Each scene shows the same named points in several views. A view is turned or mirrored, shifted and resized as a whole, has a little noise and may leave points out.

Scene 1
View 1
gab: [-8 9 2 0 3 1 -5 -12 18 4 10 -1 12 -17 -8 1 -10 -9 -14 4 12 0 -19 0 -8 1 -9 12 10 4 -1 -6 6 -1 -3 -2 10 5 -4 19 6]
rop: [-8 2 -6 10 -1 -4 -10 2 14 0 5 -5 15 -14 7 9 -1 3 -24 -1 12 11 -1 3 -2 -4 -5 -11 16 8 -12 -9 -8 -18 -1 -4 -15 -14 -9 -4 17]
Tivus: [2 2 7 -29 25 -15 -2 0 30 6 5 2 4 -36 -15 16 -18 -23 -3 -7 7 13 -25 7 -7 5 -12 0 -15 19 -25 -7 18 16 33 2 24 5 -19 51 11]
gikoz: [-21 3 4 5 -7 -9 0 3 20 11 13 -24 15 -29 -7 13 -8 -9 -18 0 9 9 -10 2 -2 -11 -13 -19 18 -1 -14 0 -5 1 -11 -10 -3 -7 3 1 16]
ravag: [-9 13 1 12 -5 6 -1 11 29 7 13 -19 -1 -30 3 8 -12 -12 -2 0 10 -4 -13 2 -3 -2 -9 -16 13 3 -13 -1 -6 13 3 5 5 3 -2 11 13]
kened: [-11 7 10 0 2 -2 2 -20 17 0 2 -6 8 -17 -9 -8 -11 -12 -16 6 13 -12 -22 -4 -11 -1 -13 10 -4 -4 9 -5 -6 7 -1 -7 20 7 9 22 1]
rini: [-13 -4 3 10 -13 -13 -2 2 16 2 4 -17 6 -21 -3 5 6 -3 -12 -8 6 2 1 9 -1 -19 -9 -25 15 5 -12 -14 -18 1 7 -9 -11 -19 1 -1 13]
ger: [2 0 -1 14 -1 -2 -5 -14 8 -11 -7 6 2 -1 8 -10 7 8 -23 -2 14 -9 -2 0 -6 -3 -4 0 -3 7 8 -22 -24 -15 12 -2 -6 -14 0 1 4]
vif: [-11 6 10 4 3 -3 3 -4 22 3 2 -13 4 -24 -1 3 -15 -9 -20 4 11 -6 -16 -3 -8 0 -13 -12 -6 -3 -2 -1 -11 7 0 -4 11 1 6 13 11]
Fur: [-5 3 6 -5 -1 -6 -2 -16 17 -1 6 -2 5 -19 -13 -5 -2 -13 -2 -4 7 -6 -17 5 -7 -6 -10 8 1 7 -2 -15 0 10 15 -3 16 -1 0 28 2]
gep: [-7 7 -3 -5 9 -3 -7 -6 19 4 9 -1 19 -19 -6 9 -12 -9 -20 2 11 13 -18 1 -6 4 -10 8 10 8 -10 -3 12 -10 -3 -4 4 0 -11 17 12]
mevik: [5 18 -10 10 1 18 -12 -22 14 -6 8 15 7 -2 -2 -15 -2 -4 -2 3 17 -12 -18 -1 -9 8 1 38 17 8 12 -18 6 -7 1 8 12 11 -8 20 -3]
nur: [-1 7 0 10 4 1 -2 8 26 0 1 -8 -3 -22 8 7 -8 -5 -14 -3 12 1 -7 3 -2 -1 -7 -20 0 9 -14 -8 -14 3 15 4 -1 -5 -7 9 14]
Guf: [3 13 -6 5 6 9 -7 3 26 0 9 0 0 -20 2 5 -10 -10 0 -3 13 1 -15 5 -4 5 -3 3 9 14 -13 -9 3 4 16 11 6 6 -14 22 10]
Vokat: [-6 3 6 -10 15 -11 -3 8 27 6 5 -9 7 -31 -4 18 -18 -14 -16 -3 8 13 -18 3 -3 1 -14 -16 -6 11 -23 -1 4 5 13 -2 8 -1 -11 25 18]
pob: [-5 -1 3 1 -2 -9 -4 -11 14 -2 2 -3 8 -17 -6 -2 3 -4 -9 -5 9 -2 -8 6 -4 -9 -9 -1 6 9 -4 -17 -7 1 13 -6 2 -10 -1 14 7]
pazam: [-9 8 10 3 8 -2 4 -8 22 3 0 -11 5 -22 -1 2 -17 -10 -25 8 14 -8 -21 -5 -9 4 -14 -6 -10 -4 0 1 -9 5 -3 -5 15 6 5 16 9]
Bofo: [5 5 -3 12 4 2 -6 -8 14 -9 -5 9 0 -4 9 -6 0 4 -20 -3 16 -6 -4 0 -6 2 -4 0 -3 9 2 -17 -18 -13 13 3 -4 -9 -5 5 6]
vabov: [-11 13 4 18 -4 7 1 7 27 6 6 -20 -3 -23 8 2 -14 -7 -13 5 13 -11 -11 -2 -5 -1 -8 -18 5 -4 -5 -1 -18 8 -2 3 3 1 5 3 13]
ridel: [-14 -3 3 0 -5 -14 -3 -1 18 3 8 -13 14 -25 -10 8 -1 -9 -15 -4 7 11 -6 6 -3 -12 -12 -13 12 6 -14 -10 -3 -2 4 -10 -5 -13 -3 8 13]
View 2
rini: [-1 -11 4 18 1 10 -1 4 0 -7 -2 -15 2 8 -2 3 19 -15 -3 4 9 -3 -2 -11 -5 4 10 -4 12 -4 -12 3 21 -12 0 8 -8 -12 14 1 -8]
vif: [1 -4 -3 6 10 12 -11 0 -6 12 2 -3 5 -5 0 -7 5 -12 -5 0 5 6 5 -20 -12 -4 18 -4 1 7 4 3 -3 7 5 -3 9 -11 3 1 5]
rop: [-13 -17 0 12 5 3 -2 7 -5 4 1 0 3 -1 6 2 26 -15 9 10 -3 -7 -3 0 4 -2 9 -4 18 9 -20 1 21 -15 0 8 1 -9 9 10 -5]
gab: [-5 -5 -8 9 12 2 -5 5 -12 10 1 -5 11 -8 1 -1 -4 -17 3 4 -17 2 7 -5 1 -14 12 -2 5 -2 -13 -1 1 -6 7 1 14 -11 8 5 3]
kened: [-5 7 -4 9 9 1 -6 2 -14 11 4 -5 6 -12 -6 -2 -13 -17 1 -5 -6 6 7 -12 -2 -12 20 -1 -7 -1 -8 -3 -16 -2 4 -2 16 -12 -4 -2 13]
gikoz: [6 -13 -4 11 13 9 -4 7 -6 2 3 -7 1 7 4 3 12 -21 2 8 -3 -11 3 -14 -8 -5 16 -12 13 0 -2 12 14 -7 16 0 1 -13 18 8 -1]
nur: [-5 -15 1 10 5 13 -7 2 -6 5 -1 -2 14 -7 5 -10 23 -5 -1 7 2 13 -3 -10 -7 0 7 3 1 2 -3 -1 11 0 -4 3 5 -11 7 8 -9]
ger: [-26 1 6 16 -8 -1 3 2 -6 1 5 -4 3 -9 -5 0 16 -9 6 -2 12 5 -7 -2 8 4 10 6 1 7 -25 -11 2 -14 -18 12 2 -6 -9 0 3]
ravag: [5 -14 -2 11 11 13 -8 4 -9 3 4 -6 17 -4 3 -4 18 -14 1 8 -7 8 0 -13 -11 -9 10 4 -8 -11 2 5 8 -2 13 -3 7 -13 15 13 -6]
Bofo: [-23 -4 4 14 -3 0 -1 2 -9 7 5 0 9 -13 -2 -3 18 -7 8 1 5 10 -6 -1 6 1 8 6 -2 8 -22 -11 5 -11 -15 9 6 -7 -5 5 0]
pazam: [-4 1 -4 5 11 7 -9 0 -13 15 6 1 5 -10 0 -5 2 -14 1 0 0 6 4 -15 -7 -7 20 -3 -5 9 2 2 -11 4 6 -2 14 -10 -2 2 9]
pob: [-8 -3 -2 16 3 4 -3 3 -5 2 -4 -13 8 -3 -3 -3 1 -12 -2 -1 -3 6 3 -7 1 -3 8 2 9 -4 -19 -7 7 -9 -8 5 6 -10 5 -1 -1]
gep: [-9 -11 -11 6 15 0 -9 7 -9 16 -4 2 11 -10 9 -3 -1 -16 7 9 -20 1 6 -2 3 -15 9 -6 15 7 -16 0 5 -4 5 1 17 -9 7 8 3]
vabov: [0 -9 2 11 7 11 -4 3 -13 3 12 -2 8 -4 1 -2 24 -14 3 4 6 4 -4 -15 -9 -4 17 2 -12 -3 4 5 1 -3 11 -1 4 -11 8 11 -1]
Tivus: [6 -13 -16 -1 20 13 -23 -1 -3 22 -26 -6 28 -16 7 -26 -22 -1 -16 5 -23 31 18 -12 -9 -15 1 0 19 2 -3 -7 6 19 -8 -5 27 -13 7 -1 -9]
ridel: [-1 -11 -5 13 8 7 -5 4 -3 2 -5 -11 4 3 2 -1 6 -18 -3 5 -4 -5 3 -10 -3 -3 11 -7 19 0 -12 4 16 -8 2 4 3 -12 13 1 -4]
Vokat: [4 -17 -10 2 16 14 -15 2 -3 16 -12 0 15 -6 11 -13 5 -7 -5 9 -10 11 9 -13 -11 -8 6 -5 17 8 1 4 13 10 2 -2 14 -13 10 5 -6]
Guf: [-7 -14 -4 10 10 8 -10 3 -12 9 -3 -2 26 -15 5 -9 10 -9 3 9 -18 18 4 -2 0 -14 2 8 -2 -10 -11 -6 6 -3 -1 -1 16 -12 8 11 -8]
Fur: [-3 1 -5 13 7 4 -7 2 -9 4 -8 -14 14 -10 -6 -6 -14 -15 -5 -3 -12 13 8 -8 0 -10 10 5 1 -11 -14 -7 -3 -4 -5 1 13 -12 4 -4 1]
View 3
pazam: [7 4 5 -3 0 15 6 -11 17 -1 -8 -5 -4 4 6 13 4 4 2 3 1 -2 3 4 -2 -1 3 -5 -1 -13 8 -8 7 -3 8 -3 10 8 6 14 0]
Bofo: [-5 -4 -6 3 -5 -12 -4 0 8 3 -22 0 -5 4 10 12 -3 1 -2 16 4 2 3 -4 2 1 4 5 8 -1 7 -12 0 -9 5 -2 -3 0 -6 15 4]
ger: [-8 -6 -10 5 -8 -13 -4 0 6 4 -23 0 -4 3 10 12 -3 -2 1 17 5 4 2 -3 1 1 1 10 14 1 6 -10 0 -8 4 -3 -6 0 -8 15 3]
rini: [-9 4 -1 2 -9 6 14 2 6 -6 -16 -12 -7 -3 14 3 -7 -5 17 3 10 3 0 1 3 8 -22 7 20 -3 -9 -16 -2 -3 7 -5 -1 12 -11 10 -6]
vif: [5 4 5 -4 -1 16 9 -9 16 -3 -8 -8 -3 1 9 12 2 1 6 1 3 -1 2 6 -1 1 -3 -4 4 -13 3 -11 6 -2 6 -3 8 10 3 11 -1]
ridel: [-4 7 2 1 -3 11 11 -3 5 -6 -12 -10 -11 5 12 -3 -1 -1 14 4 7 -1 -4 3 2 2 -20 3 13 -3 -9 -10 -2 -5 13 -2 9 11 -3 12 -8]
Vokat: [11 6 5 -9 11 13 9 -5 7 -5 -6 -8 -5 8 5 2 -4 2 -3 5 10 -8 -8 11 0 0 -12 -10 6 -14 -6 -15 -5 -4 17 5 20 13 8 3 -2]
gikoz: [-1 12 8 -1 -4 20 16 -8 11 -10 -10 -15 -10 5 14 -4 -1 1 19 -4 5 -1 0 -2 5 5 -20 0 5 -8 -8 -15 1 -4 10 -6 6 10 -5 15 -9]
mevik: [14 10 -10 4 2 -22 -9 -7 5 0 -9 4 -9 5 -8 10 -9 1 0 18 -19 5 -5 -3 2 -5 7 2 -16 2 6 -1 -10 -9 18 -2 9 -4 -5 29 3]
Fur: [7 9 -7 0 -1 3 5 -5 4 1 -3 0 -6 -3 -4 13 -2 -3 6 10 -5 3 -7 10 -6 -5 -5 2 9 -4 1 2 -5 -3 18 0 17 10 3 14 0]
gep: [6 11 4 -1 6 6 1 -9 5 -5 -11 -5 -13 15 7 -6 0 5 2 7 0 -6 -8 2 3 -5 -8 -4 -3 -3 -4 -8 -6 -8 20 1 17 5 4 17 -6]
nur: [4 -1 2 -7 4 1 9 1 10 -3 -14 -10 -2 1 11 10 -11 -2 0 7 11 -1 -2 4 3 7 -11 -4 9 -14 -4 -21 -3 -4 7 0 5 8 -4 3 1]
kened: [8 8 -1 1 -4 11 3 -12 13 1 -4 0 -7 1 -1 15 7 2 7 6 -9 3 1 7 -5 -4 5 -1 -2 -7 9 2 5 -4 11 -4 14 7 6 21 1]
ravag: [14 8 4 -7 4 8 16 -3 14 -9 -5 -12 -3 -2 7 9 -14 -3 8 -1 1 1 -2 4 3 8 -14 -5 -2 -15 -6 -19 -3 -2 10 -2 8 9 -7 10 -2]
Guf: [15 8 -1 -6 10 -7 4 -2 5 -5 -8 -6 -4 5 0 7 -15 0 -4 10 0 -2 -9 6 3 1 -8 -6 -2 -10 -5 -14 -12 -5 17 3 15 6 -2 10 1]
Tivus: [17 9 0 -12 20 14 7 -4 2 -1 3 -3 -4 8 -5 4 0 0 -11 11 9 -9 -19 25 -9 -11 -8 -11 12 -13 -8 -2 -11 -3 28 10 38 18 20 -4 -1]
gab: [9 11 0 1 1 4 1 -10 7 -3 -6 -4 -10 8 2 3 -2 2 5 6 -6 -1 -4 2 1 -3 -4 -2 -5 -4 1 -4 -4 -6 16 -1 13 5 2 20 -3]
vabov: [8 3 4 -5 -1 9 14 -5 19 -5 -10 -11 -1 -3 10 13 -9 0 8 -1 2 1 5 0 3 11 -8 -3 -2 -17 2 -21 4 -1 2 -5 -1 8 -8 13 1]
pob: [-2 5 -6 3 -3 -1 5 -2 3 1 -11 -4 -8 1 4 7 -2 -3 9 9 3 3 -4 5 -2 -1 -11 6 14 -1 -3 -4 -4 -5 13 -2 9 9 -2 13 -2]
View 4
gep: [20 -6 -17 14 -11 -10 3 4 3 -18 -6 1 7 8 -2 8 -5 2 3 -5 0 2 7 -2 3 -7 -19 -2 3 2 20 -4 19 10 -11 6 -6 2 14 -16 -10]
Vokat: [8 0 -23 15 -14 -14 2 2 -7 -6 -19 -13 13 7 13 11 -8 -3 -3 -8 -6 0 7 -2 6 4 -19 -12 10 11 -10 -7 14 12 -14 -8 -5 -3 10 0 -4]
ger: [8 -1 1 -25 13 -13 -16 -4 15 -18 15 8 -6 14 11 -14 4 19 15 -29 2 1 1 -13 7 -8 -1 14 -1 11 23 0 -3 -3 -7 13 -9 -7 7 -7 8]
vif: [3 -1 -14 -2 1 -7 -11 -1 -2 7 -17 2 19 12 3 -1 -6 0 5 -21 9 5 -5 -5 11 6 -7 -3 3 -3 4 -6 10 6 -12 8 -1 3 16 -3 -5]
ravag: [-2 -6 -18 -4 -6 -6 -21 10 1 5 -10 -7 19 10 7 4 -15 2 -3 -3 19 18 -3 1 -1 7 -8 -16 1 10 4 -11 8 13 0 7 -9 -10 18 3 -14]
ridel: [14 5 -9 13 2 -17 -13 -6 4 -6 -9 2 4 12 10 -2 5 4 0 -22 7 4 0 -5 -3 2 -9 -21 3 21 25 -16 23 19 -8 -1 0 4 2 7 -22]
mevik: [11 -19 -10 -10 -11 0 -3 13 15 -26 15 10 0 10 -8 -3 -13 22 -5 5 15 12 9 -1 3 -18 -4 21 -25 -22 35 9 12 -4 -7 29 -10 -18 14 -21 -4]
rini: [4 4 -4 -6 11 -20 -25 -5 8 -4 -1 -2 4 13 18 -8 4 10 5 -26 10 8 -5 -9 -4 2 -3 -20 8 34 20 -18 11 15 -1 -2 -6 -3 3 12 -15]
Bofo: [7 -4 -6 -21 6 -13 -12 1 13 -20 13 2 -3 14 11 -9 -3 17 12 -20 2 3 3 -11 7 -7 -4 12 2 9 15 3 -4 -2 -8 11 -12 -9 10 -9 8]
rop: [19 -3 -10 -1 4 -19 -17 0 14 -20 7 -2 1 10 10 0 -2 5 17 -16 4 3 -4 -8 -5 -4 -16 -8 20 30 26 -10 7 13 2 5 -13 1 11 -11 -9]
Fur: [2 -2 -10 2 -6 -7 -2 -1 1 -7 -8 3 4 10 5 -4 -2 16 -13 -13 5 7 10 -1 4 -5 0 0 -23 -11 16 -2 20 6 -19 8 1 -12 1 3 -9]
gab: [14 -7 -12 7 -8 -5 -2 6 4 -10 -8 4 12 10 -5 2 -8 7 -2 -5 8 8 5 -1 4 -6 -10 2 -6 -10 23 -3 19 7 -10 14 -3 -3 13 -14 -11]
kened: [5 -3 -10 1 -1 -2 -3 0 1 4 -15 11 15 13 -5 -5 -2 7 -1 -21 9 6 1 -5 13 -1 -1 6 -15 -24 17 1 16 2 -20 19 6 -1 12 -6 -6]
Guf: [5 -11 -20 -2 -15 -7 -6 11 4 -15 0 -9 8 8 7 8 -16 11 -7 7 6 11 9 0 0 -5 -10 0 -7 3 4 0 8 6 -6 7 -13 -19 12 -7 -4]
nur: [1 -2 -15 -13 -2 -12 -15 3 4 -5 -2 -9 9 11 16 2 -11 6 4 -11 4 8 -1 -5 2 4 -10 -6 9 19 -5 -6 1 6 -4 1 -12 -11 12 1 1]
View 5
gikoz: [4 10 19 -27 -5 -10 14 8 -15 -3 -17 -14 -4 -7 -27 -6 -3 9 4 16 -1 -5 5 -3 -11 -1 15 -6 3 6 -2 -13 -15 6 15 -10 14 8 4 2 1]
ger: [-13 8 9 -17 2 -6 -26 0 13 -6 -11 -6 1 -12 -17 11 5 -26 7 7 19 -10 2 0 2 2 -2 -3 18 -5 -24 8 -1 -2 -7 -9 -15 9 -12 3 -12]
Tivus: [-22 -2 7 4 20 18 42 5 -15 22 -4 1 9 16 -9 -18 18 -6 6 -1 -10 3 -24 6 28 -16 -4 -17 -9 7 13 6 24 35 -9 -4 26 5 2 -1 -2]
Bofo: [-13 7 8 -11 0 -7 -13 2 11 -4 -8 -1 4 -11 -14 9 11 -26 6 11 14 -5 -1 2 4 -6 -4 -7 16 -10 -22 11 2 0 -5 -6 -10 10 -10 6 -9]
vabov: [3 -7 16 -18 -6 -12 9 12 0 -16 -11 0 12 -4 -14 3 3 -5 4 18 3 -3 -10 -1 -13 -13 19 -6 14 0 -16 -4 -14 3 16 -3 11 5 3 11 -9]
pazam: [0 3 8 -20 12 7 7 -1 -5 -8 -13 4 11 1 -7 -2 5 2 9 12 -2 -9 -17 3 -2 -12 22 -6 10 2 -11 5 3 5 13 -7 9 8 -8 6 -18]
Fur: [-11 -2 6 -11 10 6 0 3 3 5 -10 -8 9 2 -7 -2 5 -8 7 3 -6 -11 -3 6 12 -4 7 2 1 13 1 9 11 20 5 8 0 -1 3 -4 -4]
ridel: [-7 9 19 -20 -2 -5 7 7 -12 4 -15 -16 -5 -8 -29 -5 -1 -3 5 9 2 -5 5 -2 0 3 3 -8 2 7 0 -9 -7 11 2 -11 9 6 2 -1 3]
nur: [-10 -5 19 -7 -4 -10 13 13 0 -4 -7 -2 7 -3 -21 0 8 -17 0 14 9 2 -11 -2 -1 -11 2 -14 11 -4 -14 -3 -7 9 -2 -9 12 8 0 9 -4]
rini: [-11 2 28 -20 -7 -13 -4 13 -4 -3 -17 -18 -4 -11 -34 0 -9 -10 -2 8 11 -4 9 -5 -6 6 3 -5 7 6 -9 -15 -19 7 -2 -9 6 2 4 0 5]
Vokat: [-10 4 15 -9 7 2 32 10 -15 7 -9 -4 3 4 -20 -12 12 -3 4 10 -2 2 -16 0 8 -11 1 -18 -1 -2 0 -5 3 18 0 -14 23 11 1 5 -2]
kened: [-2 3 2 -22 15 11 -4 -5 -1 -3 -13 1 13 2 -1 0 5 1 14 6 -8 -15 -8 8 4 -8 23 6 6 11 -4 11 10 9 16 2 0 3 -5 0 -16]
mevik: [2 12 -18 -7 -2 -11 -8 -5 18 -1 0 -5 11 -11 9 12 26 -20 13 15 -8 -11 10 17 11 -10 2 4 9 1 -11 35 20 7 17 15 -21 6 5 2 -6]
pob: [-13 4 12 -14 2 -1 -6 4 2 3 -12 -12 2 -5 -18 0 3 -14 5 4 3 -8 2 3 7 1 1 -3 6 6 -6 4 0 13 -2 -3 -1 2 -1 0 -1]
vif: [-2 0 14 -20 8 4 7 5 -5 -8 -14 2 9 1 -13 -2 2 0 8 12 1 -8 -15 0 -4 -9 20 -6 8 3 -9 -2 -2 6 11 -7 11 6 -6 6 -13]
rop: [-1 20 14 -19 -11 -17 1 5 -5 1 -11 -14 -9 -17 -29 1 7 -12 4 19 10 -1 11 -2 -3 1 -6 -13 9 -6 -13 -3 -11 0 1 -17 1 14 -3 4 0]
View 6
ger: [-8 8 16 -12 -15 2 2 5 19 9 6 19 19 1 -3 -3 -7 6 11 2 -8 -4 14 -7 -4 6 9 8 -11 16 1 0 -2 11 -11 7 -10 -5 4 -13 -4]
vabov: [6 11 18 -8 -3 5 10 12 27 10 11 3 22 -4 -17 7 18 -2 6 1 10 10 7 -4 -5 -9 0 -4 9 -7 -8 3 5 -9 -2 -9 -7 7 -7 2 7]
vif: [1 14 12 -6 1 12 4 9 28 9 8 3 14 -3 -14 -2 20 7 0 3 0 12 2 -2 4 -3 -1 -6 9 -5 -1 5 0 -10 -1 -11 -1 5 -4 7 3]
Bofo: [-1 9 16 -6 -15 8 3 6 20 5 9 14 16 0 -7 -3 2 7 12 1 -1 -1 15 -8 -1 1 13 5 -11 12 2 1 -2 9 -5 1 -8 1 1 -11 -2]
rop: [-6 -4 19 -13 -2 3 11 2 19 -2 -2 9 22 2 -10 9 7 0 5 -1 -9 -8 12 1 0 -14 9 3 -1 5 -7 8 15 2 0 -4 5 -5 5 -3 -17]
gikoz: [-4 0 14 -13 13 4 13 5 25 5 -4 -1 22 -4 -16 12 17 -2 -2 2 -9 2 2 6 -2 -14 -8 -5 15 -8 -12 10 15 -14 -3 -12 5 -2 -1 10 -8]
ridel: [-12 0 11 -9 12 7 10 1 19 5 -5 4 19 -4 -12 4 9 4 2 4 -14 -2 2 6 1 -7 -4 -1 7 1 -5 8 10 -7 -8 -7 6 -3 0 7 -10]
kened: [2 17 6 -7 -4 19 -5 4 31 8 8 4 14 -3 -3 -11 15 14 -3 4 -3 14 3 2 -9 14 -9 -4 10 -6 1 -4 -6 -10 -1 -6 -11 1 -1 3 14]
pob: [-12 5 9 -5 3 12 4 0 18 8 0 8 17 -3 -8 -4 4 6 6 4 -10 -1 5 4 -4 5 -1 3 1 8 0 1 0 0 -11 0 -3 -2 -1 0 -2]
gab: [2 5 7 -7 -3 23 2 -1 23 -4 2 0 15 -1 -4 -4 14 11 -3 3 -5 2 8 9 -11 5 -3 -2 7 -4 2 -2 4 -7 5 -5 -8 -2 3 1 3]
Guf: [0 2 11 8 1 33 11 -8 9 -6 6 -4 14 -7 -15 -3 14 9 8 2 4 -2 10 7 -8 -4 8 -1 -1 2 10 -1 2 2 4 -2 -5 6 -3 1 0]
Fur: [-8 11 3 0 4 23 1 -4 17 7 3 2 14 -7 -7 -11 8 13 2 6 -7 4 2 10 -9 13 -7 -1 4 4 7 -4 -5 -3 -10 -1 -8 0 -3 3 8]
pazam: [5 15 10 -4 -4 14 0 9 32 6 10 3 12 -1 -9 -5 21 10 -1 4 0 13 4 -4 3 2 -1 -7 8 -7 1 3 -2 -12 5 -11 -3 7 -3 6 6]
Tivus: [-14 5 -7 24 16 48 0 -16 12 -4 0 -8 -4 -8 -12 -22 22 24 -2 10 -13 4 -7 12 18 7 -1 -11 1 -1 24 6 -10 -6 3 -4 14 8 -8 20 -7]
nur: [-5 4 17 4 2 13 14 4 15 5 7 3 17 -7 -20 2 14 2 12 3 3 2 7 -4 7 -14 11 -3 -2 4 2 8 2 0 -5 -4 3 8 -9 2 -5]
ravag: [0 3 14 1 9 19 16 2 15 4 6 -5 19 -10 -23 7 20 -1 7 1 7 4 5 5 -6 -14 2 -6 7 -6 -1 3 8 -8 -3 -9 -4 9 -10 6 3]
mevik: [8 6 11 -5 -18 32 -1 -8 16 -8 7 4 18 -2 1 -9 5 11 3 0 2 -3 19 10 -33 16 4 6 -5 4 6 -15 0 7 9 5 -26 -1 7 -15 12]
gep: [-1 -1 8 -5 0 24 3 -6 23 -10 -4 0 12 2 -3 -2 16 14 -5 2 -11 -4 9 8 -3 0 0 -3 6 -5 3 3 9 -4 12 -8 2 -4 6 3 -9]
Vokat: [-7 2 6 7 10 25 9 -4 19 -3 2 -4 8 -3 -16 -4 22 13 0 5 -7 1 1 5 16 -10 4 -9 4 -4 9 11 3 -8 4 -9 13 7 -6 15 -12]

In a view up to two points have been moved. Name them for each view, in the order of its rows, or write none.
view 1 => none
view 2 => vif, gab
view 3 => Bofo, Vokat
view 4 => ridel
view 5 => none
view 6 => ger, vabov
